Each row is a point on a tangle of strands that fork and nearly touch. The rows are in no order.
Two points are linked if the straight distance between their rows is under 4.72. Some points are linked to none.
j614: [-1.61  1.13  0.53  0.46  1.80  3.16  2.70  1.85  2.09  0.55  0.53  0.57
  0.25  1.80 -0.98  1.15  0.26 -0.57 -1.88  1.51]
j259: [-2.37 -1.63  0.45  2.16  3.81 -1.01  1.19  1.78 -1.35 -1.30 -0.90  2.54
  2.61 -0.58 -2.70 -0.51  0.42 -1.48  0.68 -0.01]
j603: [-1.76  2.58  1.65 -1.49  0.27  2.34  2.03  0.04  2.69  2.41  1.17 -0.73
 -0.05  3.86 -0.39  0.79 -1.38 -1.62 -0.13  0.03]
j413: [ 0.36  0.11  0.32  0.46  2.51  1.17 -1.09  1.00 -0.76 -0.84  0.86 -1.05
  0.14 -0.93 -2.94  0.73  2.48  0.40 -3.46  0.11]
j47: [ 1.79  0.53 -1.12  0.43 -2.00  1.83 -0.08  2.81 -1.27 -1.48  1.93  0.02
 -0.67  0.63  0.30  3.21 -0.89  0.44 -0.03  0.76]
j689: [-0.25  0.01 -0.23  1.12 -2.08 -4.16 -0.27 -1.70 -0.70 -0.14 -2.94  2.25
  1.26 -3.26 -0.84 -2.48 -0.86  0.48  2.51 -1.87]
j303: [ 0.40  0.50 -1.07 -1.02 -3.55  0.63 -1.32  0.84 -2.59 -1.28  4.29 -1.94
 -1.27  0.29  2.38  1.46 -1.50 -0.11  0.82 -0.84]
j631: [ 1.39  0.07  0.50  0.14 -3.51 -3.16 -0.90 -1.73  0.01 -1.18 -2.34 -0.45
 -1.11 -3.96  0.12 -1.26  0.53  0.05 -0.62  0.11]
j970: [-2.27 -0.83 -0.14  0.15 -0.24 -0.51  1.61 -1.11 -1.08 -2.67 -0.89  1.99
  0.58 -1.39  2.61 -1.81  0.49  1.59  0.74 -0.92]
j72: [ 1.60  0.85 -0.70 -1.05 -1.77 -0.03 -0.99  0.02  2.19  1.51 -0.91  0.18
 -1.96 -0.33  3.83  2.10 -1.75 -0.03  2.28  2.25]
j291: [-0.49  1.72  1.09  0.57  0.08  2.15 -1.26  0.66  0.23  0.89  0.52 -1.66
 -0.76  0.59 -0.42  2.23 -0.46  0.24 -1.24  2.09]
j138: [ 0.75 -1.16 -0.21  2.55  1.79  0.12  1.76  1.72 -2.25 -1.72  0.18  2.14
  0.24  0.44 -1.08  0.69  0.74  0.88  0.08 -0.65]
j872: [ 1.49 -0.29 -0.35  1.23 -0.79 -0.31 -0.56 -0.08 -3.86 -0.87  1.44  0.15
 -1.68  1.33 -0.94  0.42 -0.78 -0.01  0.39 -3.18]
j48: [-3.20  0.89  0.33 -0.32  0.08  1.84  3.10 -0.47  2.36  0.34 -0.93  1.78
  0.85  1.11  2.32 -0.13 -1.35  0.66  1.01  1.86]
j366: [-1.18 -0.26 -0.93  0.18  3.24  1.71  1.38  1.35  1.14 -0.78  0.76  1.08
 -1.32  0.80 -0.40  0.69  2.93  0.32 -3.65  0.20]
j819: [-1.50  0.64  0.83  0.19  0.79  1.55  0.41 -0.99  0.04  1.59  0.01 -1.56
 -0.79  2.45  1.65 -0.35 -1.27 -0.20 -0.13  0.04]
j56: [ 0.17  0.90  0.36  0.54 -1.50  0.60 -0.31  0.28  0.55  0.71  0.21  0.45
 -1.81  1.67  2.60  1.82 -1.83  0.24  1.70  1.26]
j530: [-0.75  0.24  1.02  0.34 -1.54 -0.74  0.12 -1.33  0.29 -1.63 -1.73  0.05
  0.19 -2.69  1.50 -0.61  0.89  1.71 -1.28  1.88]
j269: [-1.56 -0.08  0.83  0.00  2.03  1.74  0.65 -1.06  0.98  2.53  0.25 -0.90
 -2.07  3.66  1.46 -0.85 -0.25 -1.81 -1.30 -1.00]
j763: [ 1.77 -0.77 -1.13 -0.79 -1.70 -2.92  0.49 -0.01 -1.20 -0.23 -1.56  2.09
  3.06 -2.80 -1.83 -0.20 -0.51  1.27  2.23  0.11]
j107: [ 2.70 -1.31 -1.68 -2.18 -0.71 -4.63  1.47  0.04  0.03  0.55 -1.53  1.67
  2.10 -4.08 -1.20 -0.91  0.16 -0.26  2.36  0.33]
j700: [-0.28 -0.60  1.64  1.99  0.52 -1.55 -1.19 -0.69  0.55  0.23 -2.22 -0.95
  2.27 -2.26 -1.60 -0.28 -1.57  0.69  2.15  2.86]
j404: [-0.14  0.18 -1.21  1.18 -1.89 -3.41 -0.50 -0.39 -1.17  2.08 -2.99  1.48
  2.52 -1.55 -1.92 -2.04 -2.12  0.39  2.76 -1.89]
j852: [-1.70 -1.52  0.59  0.97  4.46 -0.79  0.75  1.29 -0.70 -1.54 -0.18  1.72
  2.31 -0.01 -3.80 -1.62  2.42 -1.41 -1.52 -1.21]
j528: [-1.09  0.03  0.65  1.15  3.77  0.60 -0.20 -1.89  0.93  2.25 -0.45 -1.68
 -0.05  0.29 -1.44 -1.22  0.15 -2.23 -3.19  0.03]
j747: [ 1.66 -1.70 -0.35 -0.29  0.78 -3.52  0.83 -1.43  1.67 -1.23 -3.14  1.49
  0.01 -3.97  1.81 -0.44  0.01  0.11  1.50  2.63]
j894: [-0.08 -0.45 -1.01 -1.54 -2.29  1.85  0.86  1.04 -0.55 -1.47  1.34 -0.52
  0.26  0.00  2.81  0.15  1.20  2.43  0.13  0.08]
j973: [-1.26 -0.73  0.85 -0.04  1.41 -0.48  0.08 -1.24 -2.03 -0.77 -1.17 -0.44
  2.82 -1.11 -0.36 -3.74  0.18  0.80  1.05 -1.41]
j695: [-0.77  2.76  1.23 -0.98 -1.08  2.97 -0.06  1.31  2.33  1.46  0.73 -0.94
  0.28  1.92 -0.31  2.43 -1.22  0.30 -0.06  2.97]
j592: [-0.43  0.29  0.56 -0.55 -2.55 -0.27  0.59 -0.32  2.27 -1.02 -2.60  0.85
 -0.81 -2.69  2.21  0.49  0.99  0.00 -1.20  3.37]
j657: [-0.26 -0.26  0.27 -2.59  1.09  3.25  2.39 -0.03  3.23  1.53  1.59  0.42
  1.58  4.36  1.35 -1.35  1.00 -2.01 -0.39 -0.17]
j484: [ 0.86 -0.46 -0.55 -2.31  0.19  1.74 -1.94  1.69  0.93  1.93  2.63 -0.76
 -1.77  5.12  2.07 -0.24  1.10 -2.87 -1.28 -1.44]
j820: [ 0.59 -0.04 -0.04  1.89  0.99  1.08  1.08  1.75  1.24  0.32 -0.69  1.19
 -0.01  0.21 -0.08  2.68 -0.58  0.09  0.24  2.86]
j475: [-2.54 -1.69  0.57  2.37  3.40  0.38  1.50  1.63  0.30 -1.86 -0.84  2.24
  2.44 -0.58 -0.54  0.30 -0.91 -0.93  0.97  2.25]
j581: [ 0.04 -1.26  0.24  1.92  3.44  0.08  0.55 -0.88 -2.23 -0.12 -0.24  1.12
 -0.78  1.79 -0.36 -1.27  0.97 -0.64 -0.87 -2.34]
j28: [-1.92 -1.53  1.16  1.72  1.74  0.17  1.36  0.83  0.69 -1.56 -0.79  0.96
  3.65 -1.96  0.04 -0.25 -0.96  0.20  1.32  3.37]
j745: [ 0.48  0.54 -0.53 -0.20 -1.81 -1.63 -0.61 -1.22 -2.74  0.66 -0.79 -0.95
  1.31 -0.87 -1.77 -2.47 -0.17  1.44  0.86 -3.31]
j997: [-1.02  1.05  0.17 -2.29 -3.20  2.68  1.66  1.85  1.70 -0.66  1.42  0.20
 -0.02  1.33  2.79  0.03  0.77  1.96  0.59  0.65]
j956: [ 0.73 -1.08 -0.28  0.06 -0.53 -1.91  1.09  0.63 -2.92 -0.78 -0.95  2.31
  3.30 -1.27 -1.93 -1.20 -0.29  1.66  2.43 -1.72]
j996: [-1.78  1.92  1.54 -2.39 -1.50  2.93  1.46  0.97  3.64  1.06  1.81 -0.77
 -0.21  4.05 -0.10  0.25 -0.30 -0.31  2.08 -0.39]
j250: [-1.37  1.36  0.65 -3.38 -1.43  0.85 -0.93  1.35  1.87  1.80  2.87 -0.64
 -0.86  4.23  2.22 -0.79 -0.07 -1.36  1.70 -1.91]
j844: [ 1.59  1.02 -0.70 -0.92 -2.48  2.54 -0.39  2.75  0.31 -0.68  0.67 -0.01
  0.16  0.04  1.57  2.60 -1.18  0.97  0.93  2.90]
j179: [ 2.01 -0.59 -1.67  0.07 -1.76 -4.12 -0.24 -2.16  0.41  0.95 -2.54  1.37
  0.30 -3.13  0.04 -1.46 -1.51  0.06  3.27 -1.25]
j497: [ 1.06  0.34  0.15  1.00  2.46 -0.77 -1.55 -0.91 -0.71  1.22 -0.78 -1.58
 -0.20  1.11 -3.01 -2.67  0.44 -0.93 -1.41 -2.65]
j927: [-0.71  2.00  1.12 -1.02 -0.13  2.55 -2.32  0.78 -0.06  1.38  1.29 -3.27
 -0.41  2.35 -0.36  1.02 -0.69 -0.86 -1.92  1.58]
j407: [ 2.51 -0.68 -1.03 -1.06 -0.24 -4.08  0.82 -1.19  1.38 -1.20 -1.73  0.40
 -1.57 -4.32  1.31 -0.77  0.35 -0.35  0.42  0.78]
j367: [-1.81 -0.84  0.52 -1.65 -1.10 -0.34  1.40 -1.86 -0.66 -1.90 -0.46 -0.69
 -0.52 -0.83  3.24 -2.81  2.74  1.05 -2.12 -0.70]
j822: [-0.69  0.60  0.50  1.88  1.92 -0.12 -1.61 -0.97 -0.35  1.34 -0.38 -1.07
 -3.39  1.66 -0.59 -0.15 -0.29 -0.67 -2.02 -1.57]
j705: [ 2.83  0.14 -1.68  0.31 -2.99 -2.05 -2.15 -2.14 -0.42 -0.02 -0.81 -0.90
 -1.48 -2.82  0.52  0.61 -1.82  0.42  2.35 -0.51]
j105: [ 0.25  0.97  0.05 -2.33 -2.88  0.42  1.88  0.69  3.69 -0.54 -1.97  1.58
 -1.41 -1.48  2.95  1.11  1.09  0.27 -0.16  3.66]
j429: [-0.10 -0.78 -1.29  0.07  2.50  1.54  0.20  1.05 -0.80 -0.65  1.33  0.39
 -2.11  1.74  0.20  0.94  2.61 -0.12 -2.97 -1.25]
j671: [-0.94  1.36  0.12 -2.21 -2.74  2.53  2.08  1.94  3.54 -0.41  1.11  0.77
 -0.32  2.64  0.86  0.34 -0.26  1.28  2.34 -0.21]
j256: [ 1.09 -1.08 -0.61  1.17 -1.68 -1.34  0.55 -1.53 -1.06 -0.76 -0.16  1.21
 -1.44 -0.74  2.54  0.94 -1.63  1.10  1.95 -0.66]
j439: [ 2.56 -0.69 -1.36 -1.60 -0.87 -2.54 -0.23 -1.05  1.46  0.14 -1.21 -0.19
 -1.91 -2.81  3.13  0.80 -0.52 -0.01  1.25  1.58]
j607: [ 3.24 -1.31 -1.17  1.80  0.81 -3.41 -0.14  0.22 -0.71  0.77 -1.63  2.05
  0.48 -1.32 -1.79  1.18 -1.42 -0.44  2.80  0.15]
j836: [-0.47 -0.67  0.65  1.74  3.99 -0.37 -1.60 -1.63  0.23  1.06 -1.07 -1.45
  0.65  0.12 -3.22 -2.18  1.07 -2.36 -2.91 -1.60]
j243: [ 0.10 -1.01 -0.29 -0.29 -0.69  0.37 -0.10 -1.50 -2.30 -0.55  0.89 -1.47
 -0.52  0.88  2.97 -1.39  0.14  1.31  0.65 -2.27]
j951: [ 0.07  0.03 -0.36 -1.95 -0.05  1.83 -0.87  1.39 -0.89  0.79  2.56 -1.34
 -1.37  3.52  2.24  0.66  0.25 -0.87 -0.48 -1.26]
j735: [-3.52 -0.77  1.35  1.11  2.46  0.43  0.76 -2.05 -0.04  0.33 -0.85 -1.62
  2.30 -0.87  0.20 -2.03 -1.78 -0.59  0.14  0.81]
j583: [ 2.03 -0.99 -0.19  1.85  2.33  0.05  0.34  0.93  1.26  0.50 -0.93  1.01
  0.32 -1.10  0.65  2.32 -1.25 -0.48  1.53  3.64]
j878: [-2.78  1.15  0.85 -3.61 -3.20  0.44  0.10  0.82  2.67  1.31  2.34 -0.32
 -0.85  2.44  2.76 -1.27  1.24 -0.05  1.64 -1.99]
j889: [-2.78 -0.70  1.22  2.61  2.59 -0.77  0.26 -1.72 -0.15 -0.33 -1.71  0.88
  2.74 -1.27 -0.17 -2.28 -2.01 -0.20  1.58  0.29]
j713: [ 0.62  0.90  0.76  0.70 -0.78  1.05 -1.95 -0.23 -1.14 -0.37 -0.18 -1.81
 -0.30 -0.37  0.06  1.13 -1.64  1.16  0.40  1.50]
j795: [ 1.84  0.54 -0.81  1.85 -1.17 -2.81 -1.15  1.19 -1.63  3.02 -1.29  1.60
 -0.05 -0.71 -4.97  0.55 -1.19 -0.85  0.22 -2.24]
j709: [ 0.61  0.60 -0.52 -0.92  1.19  0.25 -2.75  0.36 -0.79 -0.81  1.49 -1.76
 -1.22 -0.25 -2.17  0.91  2.27  0.05 -3.26 -1.56]
j944: [ 0.31 -1.29 -0.76 -1.86 -1.37  1.92  0.16  1.56 -2.07  0.38  3.18 -0.77
 -0.90  2.83  3.25 -0.04  0.70  0.17  0.34 -2.33]
j685: [-2.34  1.50 -0.54 -0.80  2.11  0.88 -1.34 -0.90  2.36  0.75  1.34 -0.76
 -3.13  0.49  0.06  1.34  1.93  0.08 -3.68  0.33]
j701: [-2.14 -0.42  0.94 -0.42  1.45  2.69  2.19 -0.09 -0.12 -0.94 -0.29 -0.32
  2.75 -0.22  1.03 -1.69 -0.21  1.27 -0.96  1.43]
j318: [ 1.71  0.54 -0.70  2.09 -1.25 -2.98 -1.02 -0.08 -1.82  2.40 -2.26  1.45
  0.69 -0.66 -2.98 -0.37 -2.09  0.03  2.52 -2.33]
j835: [-0.04 -0.55  0.84  0.66  2.53 -0.54 -0.91 -1.46 -1.79  0.03 -1.24 -0.93
  1.80  0.74 -1.85 -3.29  0.54 -0.33  0.55 -2.29]
j201: [-0.66  0.12  0.24  2.24  1.52  0.65 -0.19  1.26  0.88 -0.18 -0.50  1.29
 -1.22 -0.69 -1.24  2.50  0.97  0.19 -1.98  2.34]
j649: [-1.84  1.00 -0.48  0.72  2.19  0.48 -1.00  0.58  2.28 -0.48  0.76 -0.45
 -2.22 -1.27 -1.31  2.65  1.84  0.53 -3.08  1.42]
j516: [-1.48  0.64 -0.66  1.42  3.40 -0.33 -1.83 -2.07  0.58  0.86 -0.13 -1.13
 -3.61  0.72 -1.54 -0.59  1.41 -0.52 -3.37 -2.14]
j718: [-1.89  2.23  0.59 -1.12  1.27  1.62  2.26  0.49  3.56  1.53  1.10  0.12
 -1.98  3.29 -1.19  1.23  0.41 -2.63 -1.78 -0.37]
j518: [ 2.30  0.22 -0.63  1.27 -2.21 -1.47 -0.79 -1.04 -3.24  0.31  1.20  0.78
 -0.83 -0.01 -2.31  1.10 -1.76 -0.08  1.51 -2.90]
j708: [-1.69 -0.77  1.24  2.40  2.75 -1.40  0.47  0.69 -1.49  0.17 -1.76  1.23
  2.34 -0.35 -2.07 -1.59 -0.68 -0.95  1.45 -0.61]
j991: [-2.59 -0.53  0.54  0.64 -0.05 -1.77  0.30 -1.54 -1.00 -1.87 -1.53  1.12
  1.43 -2.34  0.76 -2.84  0.75  0.98  0.61 -0.56]
j738: [ 0.08  1.07 -0.48 -0.90 -0.69  1.32 -0.62  2.25 -0.75 -0.01  2.47 -0.21
 -3.13  2.90  1.52  2.20 -0.05 -0.81 -1.13 -0.41]
j208: [ 1.72  0.43  0.24 -0.64  0.91  1.07 -3.03  0.90 -1.87 -0.09  1.75 -3.25
 -0.97  0.95 -1.31  0.50  0.94 -0.62 -2.68 -1.04]
j532: [ 1.52  1.18 -0.86  0.08 -3.53 -1.30 -0.48 -1.12 -3.16  1.69  0.57 -0.39
  1.22 -0.75 -2.85 -0.79 -1.43  0.43  1.59 -3.02]
j224: [ 4.42 -0.91 -1.66  0.03 -0.90 -0.77 -0.10 -0.40 -1.27 -1.19  0.82 -0.10
 -0.02 -2.82  0.68  2.17 -1.33  0.48  2.86  1.39]
j321: [ 3.51 -0.91 -1.34 -2.23  0.28 -5.04  0.74 -0.14  1.19 -0.30 -1.97  1.10
  0.10 -5.23 -0.07 -1.20  0.40 -0.42  1.84  0.35]
j860: [ 0.83 -0.62  0.01  2.00  1.26 -0.47  0.41 -0.64 -3.01 -0.07 -0.14  0.41
 -0.94  1.42 -0.21 -0.83 -0.89  0.22  0.57 -3.22]
j292: [ 0.75  0.66 -0.65  0.72 -0.96 -2.55 -1.43  1.33 -1.68  1.89 -0.70  1.40
 -0.25 -1.55 -5.61  0.86  0.37  0.09 -1.59 -2.50]
j50: [-0.30 -0.70 -0.21  0.75 -1.81 -1.42  0.34 -2.63 -2.33 -1.19  0.25  0.43
 -0.92 -0.77  1.76 -1.10 -0.87  1.59  1.79 -2.63]
j901: [ 1.45 -1.54 -1.04 -2.09  1.21  2.59 -0.97  0.66  1.84  1.39  1.91 -0.52
 -1.04  3.89  0.80 -0.12  1.84 -2.79 -2.85 -0.15]
j542: [-3.44 -0.40  0.49  0.29  1.47  2.00  1.99  0.33  1.16 -1.43 -0.78  0.12
  3.67 -1.92  0.99 -0.56 -0.41  0.38  0.14  2.80]
j731: [ 1.70  0.09 -1.39  0.33 -3.65 -1.32 -2.53 -0.87 -1.47 -0.38  1.31 -1.67
 -1.57 -1.24  1.26  1.79 -2.52  0.41  2.05  0.02]
j675: [ 0.35  0.65 -0.91 -0.62 -3.63  0.23 -2.29  0.56 -1.16 -0.33  2.30 -1.94
 -1.74  0.68  2.77  2.11 -2.37  0.16  1.28  0.93]
j308: [ 0.60 -0.29 -0.81 -2.83  1.08  3.18  1.39  0.60  3.92  1.63  1.68  0.15
  0.31  4.55 -0.58 -0.57  1.72 -2.79 -2.79  0.23]
j55: [ 2.49  0.71 -0.01  1.24 -0.85  0.13 -2.86  0.48 -1.80 -0.61  1.07 -1.62
 -0.54 -0.45 -1.88  1.75 -0.69  0.08  0.54  0.08]
j130: [-3.22  0.96  1.22 -3.07 -0.61  1.18  2.88 -1.68  3.23  1.76  0.79 -0.20
  1.00  2.86  2.12 -1.79  0.30 -0.37  0.88 -0.37]
j400: [-0.18  0.82 -0.76 -1.61 -4.21 -0.39 -1.63  0.08 -0.20 -0.61  1.40 -0.85
 -2.01 -1.00  3.69  1.12 -0.38  0.89  0.79  1.33]
j520: [-1.30  0.83  0.61 -1.31  1.24  1.53  0.42 -0.01  2.62  2.73  1.77 -0.05
 -2.83  4.85  0.64  0.28  0.71 -2.45 -1.57 -1.21]
j189: [-0.28 -0.23  0.88  0.72  1.66 -2.27 -0.74  1.66 -0.41 -0.42 -0.38  1.24
  1.32 -1.01 -5.81 -0.13  2.28  0.07 -1.35 -1.00]
j508: [ 0.75 -0.61 -0.67  1.07  1.05  1.19  0.68  1.53 -1.81 -1.58  1.33  1.50
 -1.15  1.48 -0.11  1.75  0.93  0.72 -1.38 -1.44]
j14: [-1.40 -0.77 -0.10 -1.68 -1.65 -0.30 -0.15 -1.72 -1.26 -1.13  0.25 -1.09
 -0.62 -0.28  3.39 -2.32  0.99  1.41 -0.47 -1.61]
j753: [ 1.07  0.17  1.03  0.78 -0.78 -1.98 -2.13 -1.61  1.19 -0.25 -2.30 -1.50
  1.16 -3.42 -0.81 -0.28 -1.12  1.23  1.71  2.55]
j15: [ 0.12  0.65  0.21  0.19  0.25 -1.85 -1.91  1.62 -0.94 -0.22  0.32  0.54
 -0.68 -1.87 -5.19  1.38  2.46  0.94 -1.71 -1.70]
j977: [ 1.16 -1.13 -0.41  0.94  0.13 -2.48  0.69  2.08 -2.46  0.80 -0.63  3.11
  2.54 -0.33 -3.34  0.07 -0.02  0.04  1.78 -1.04]
j199: [-1.93  0.18  1.13  1.29  1.52  1.07 -0.01 -2.57  0.34  1.36 -0.48 -2.48
  0.64  0.64  1.27 -1.78 -1.31 -0.55 -0.34 -0.19]
j63: [ 0.88 -0.20 -0.92 -1.09 -3.67  0.64 -0.70  0.10 -0.61 -2.23  1.12 -0.49
 -0.12 -1.75  1.69  1.43  0.24  1.84  0.41  1.07]
j498: [-2.48 -0.09  1.39 -1.02 -2.23 -0.30  1.16 -0.91  0.42 -1.93 -0.95  0.38
 -0.33 -1.53  2.51 -2.06  1.76  0.76 -1.90  1.35]
j450: [ 2.02 -0.32 -0.22 -0.45 -1.46 -0.53 -1.77 -1.22  1.29  0.30 -1.24 -0.97
 -1.55 -1.62  2.73  1.94 -1.47  0.13  1.62  2.71]
j220: [ 1.33 -0.78  0.98  2.65  1.87 -1.33 -1.21 -0.10  0.33  0.44 -1.62 -0.13
  1.05 -1.64 -1.50  1.45 -1.31 -0.21  1.27  2.77]
j773: [-1.47 -0.88  0.18 -2.80  0.77  2.38  1.83 -1.63  1.82  1.84  0.57 -0.50
  1.27  2.72  3.16 -2.61  0.48 -1.13 -0.45 -0.27]
j232: [ 0.81 -0.12 -1.38 -1.72 -3.48 -0.08 -0.59 -0.69 -3.04 -1.93  3.45 -1.73
 -0.42 -0.51  1.64  0.60 -0.09  1.14  1.06 -2.16]
j904: [ 2.58 -0.96 -0.34  1.55 -0.16 -2.06  0.31 -0.66 -1.90 -0.53 -0.68  2.78
  0.57 -1.15 -0.91  1.39 -1.46  0.38  2.68 -0.88]
j563: [ 0.82  0.53 -0.18  1.12 -3.57 -3.10 -2.30 -2.05 -0.15 -0.58 -1.82 -1.10
 -0.14 -3.42 -0.34 -0.78 -0.66  0.99  1.46 -1.15]
j549: [-0.01  2.03 -0.12 -1.95 -2.72  2.51  0.80  1.35  2.65  0.64  0.15  0.11
  0.34  0.45  1.26  1.95 -1.10  0.63  1.34  3.47]
j236: [-0.93 -0.41  0.52 -1.27  2.43  3.38  2.36  0.23  0.67  0.35  0.43 -1.41
  3.17  1.31  0.37 -1.68  0.74 -0.82 -1.92  1.67]
j687: [ 2.92  0.31 -0.02  1.21 -0.21 -0.70 -1.45  1.03 -1.65 -1.30  0.86  0.48
 -0.93 -0.72 -2.78  3.02 -0.21 -0.05 -0.23  0.65]
j350: [ 0.89  1.05 -1.32  0.13 -1.55  1.15 -1.06  3.32 -1.39 -1.38  3.37  0.21
 -2.84  1.86  0.07  2.95 -0.61 -1.17 -1.64 -0.18]
j340: [ 0.59 -0.81  1.07  0.95 -2.73 -2.99  0.14 -1.32 -0.43 -2.15 -3.15  0.98
 -1.15 -3.51  0.60 -1.68  0.98 -1.21 -1.67  0.86]
j319: [-2.49  1.39  0.25 -0.49  1.78  2.68  4.43  0.82  3.08  0.96  0.58  0.95
  1.38  2.60 -0.93 -0.09 -0.61 -1.59 -1.77  0.93]
j79: [-1.18 -0.09  0.50 -0.20  2.88  1.37 -0.06 -1.50  1.05  1.97  0.46 -1.20
 -1.34  2.23 -0.13 -0.39  0.52 -2.61 -3.47  0.11]
j353: [-2.77  0.05  1.20  1.35  0.01  0.00  0.32 -2.29  1.86 -0.32 -1.86 -0.83
  1.54 -2.84  1.22 -1.17 -1.48  0.52  0.43  3.40]
j470: [-0.61  1.68  0.67 -2.33 -3.77  1.58  0.81  0.44  3.91 -0.12 -0.78  0.51
 -0.48 -0.39  1.95  0.92  0.45  1.08  0.39  3.29]
j275: [ 0.95 -0.81  0.84 -0.25  1.44  1.62 -1.74 -0.76 -1.56  0.54  1.15 -3.14
 -0.96  1.98  0.19 -1.20  0.93 -0.37 -1.52 -0.88]
j998: [ 0.62  1.11  0.93  1.01 -2.72 -1.52 -3.23 -2.26 -0.04 -0.03 -1.90 -2.17
  0.03 -2.35 -0.35 -0.75 -1.03  1.53  0.80  0.68]
j725: [ 3.53 -0.77 -1.76  0.32  0.43 -3.84 -0.14 -0.91  0.01  1.56 -1.92  0.44
 -0.01 -2.04 -1.17  0.03 -2.39 -0.03  3.56 -0.43]
j421: [ 0.60 -0.87  0.50  2.07  1.59  0.30  0.43  2.64 -0.39 -1.31 -0.43  0.10
  2.84 -1.14 -3.03  1.22  1.05  0.66  0.38  1.82]
j566: [ 0.85 -1.39 -0.19 -1.22  2.28  3.15  0.47 -0.25 -0.86 -0.20  0.45 -1.38
  2.41  1.69  0.86 -2.04  1.80  0.00 -1.22  0.50]
j4: [-0.03 -1.05  0.40  1.45  3.76 -0.88  0.31  0.37 -1.46 -0.46 -0.53  1.65
  0.38  0.51 -2.79 -1.16  2.09 -0.75 -1.42 -2.48]
j593: [ 0.10 -0.65  1.45  1.54  2.01 -0.46 -0.22  1.66 -1.75 -0.47 -0.38  0.19
  3.03 -1.03 -4.29 -0.31  1.23  0.28 -0.32  0.46]
j668: [-2.28 -0.18 -0.70  0.26  3.55  2.26  2.76  1.94  2.27 -0.69  0.48  1.07
  0.68  0.37 -1.31  0.63  1.68 -0.50 -3.68  0.81]
j995: [-1.14  0.06 -1.79 -0.44  3.04  0.15 -2.12 -2.02  1.69  0.07  1.12 -0.93
 -2.56 -0.06 -0.36  0.35  2.55 -0.12 -3.34 -1.47]
j776: [ 2.76 -0.14  0.13  1.74  0.43 -0.59 -0.90  2.74 -0.50 -1.31  0.28  0.68
  0.89 -1.71 -3.45  2.41  0.75  0.16 -0.18  0.86]
j203: [ 1.46 -0.43 -0.61  1.67 -0.61  0.22 -0.34  0.36 -0.91 -0.04  0.33  1.81
 -1.94  0.76  1.99  1.95 -1.99  0.52  1.56  0.31]
j335: [ 0.83 -0.56  0.72  0.16  1.53  1.74 -0.09  0.21 -1.22 -0.36  1.05 -1.33
  0.84  0.96  0.18 -0.51  0.95  0.46 -1.09  0.35]
j801: [ 1.39 -0.12 -0.11 -1.28 -0.68 -0.05 -1.46 -0.99 -2.52  0.04  0.33 -2.59
  1.22  0.05 -2.04 -1.83 -0.19  1.04  0.20 -3.66]
j536: [-0.51 -0.91 -0.15  1.28  0.91  0.15  2.02  0.45 -1.91 -2.33 -0.09  1.83
  1.61 -0.05  1.08 -0.41 -0.05  1.30  1.15 -0.57]
j423: [-1.32  0.52 -0.20 -0.17  0.23  1.94  2.35  1.39  0.87 -0.01  0.62  1.77
 -0.56  3.36  1.96  1.32 -0.33  0.64  0.77 -0.09]
j572: [-2.65  0.61  1.01 -3.43 -2.55  0.40  1.66 -0.92  2.54  0.70  0.36 -0.61
 -0.50  2.39  3.10 -1.52  1.74  0.07  0.07 -0.54]

A fork is a point with three links. Follow the links from the first point to the second and name the forks in between, in order.
j709; j520 => j259 > j269
j725; j498 => j291 > j549
j668; j997 => j269
j973; j220 => j269 > j675 > j563
j50; j713 => j549 > j291
j518; j542 => j259
j542; j998 => j259 > j269 > j675 > j563
j844; j878 => j951

Follow the links from the first point to the second, and from the first to the third. Name the last point that the two ways share.
j269; j860; j275 => j259
j350; j607; j203 => j549
j340; j685; j232 => j563
j995; j997; j340 => j563
j530; j292; j657 => j549
j518; j528; j542 => j259
j708; j894; j319 => j269
j603; j860; j508 => j269
j852; j232; j998 => j675

Name the points in between on the shortest way along the links from the first point to the second, in order.
j55; j407 => j713 > j291 > j695 > j549 > j470 > j105 > j592 > j530 > j498 > j367 > j14 > j243 > j50 > j256 > j203 > j56 > j72 > j450 > j439
j203; j572 => j256 > j50 > j243 > j14 > j367 > j498 > j530 > j592 > j105 > j470 > j549 > j844 > j47 > j350 > j738 > j951 > j484 > j901 > j308 > j657 > j773 > j130
j208; j4 => j275 > j335 > j566 > j236 > j701 > j542 > j28 > j475 > j259 > j852
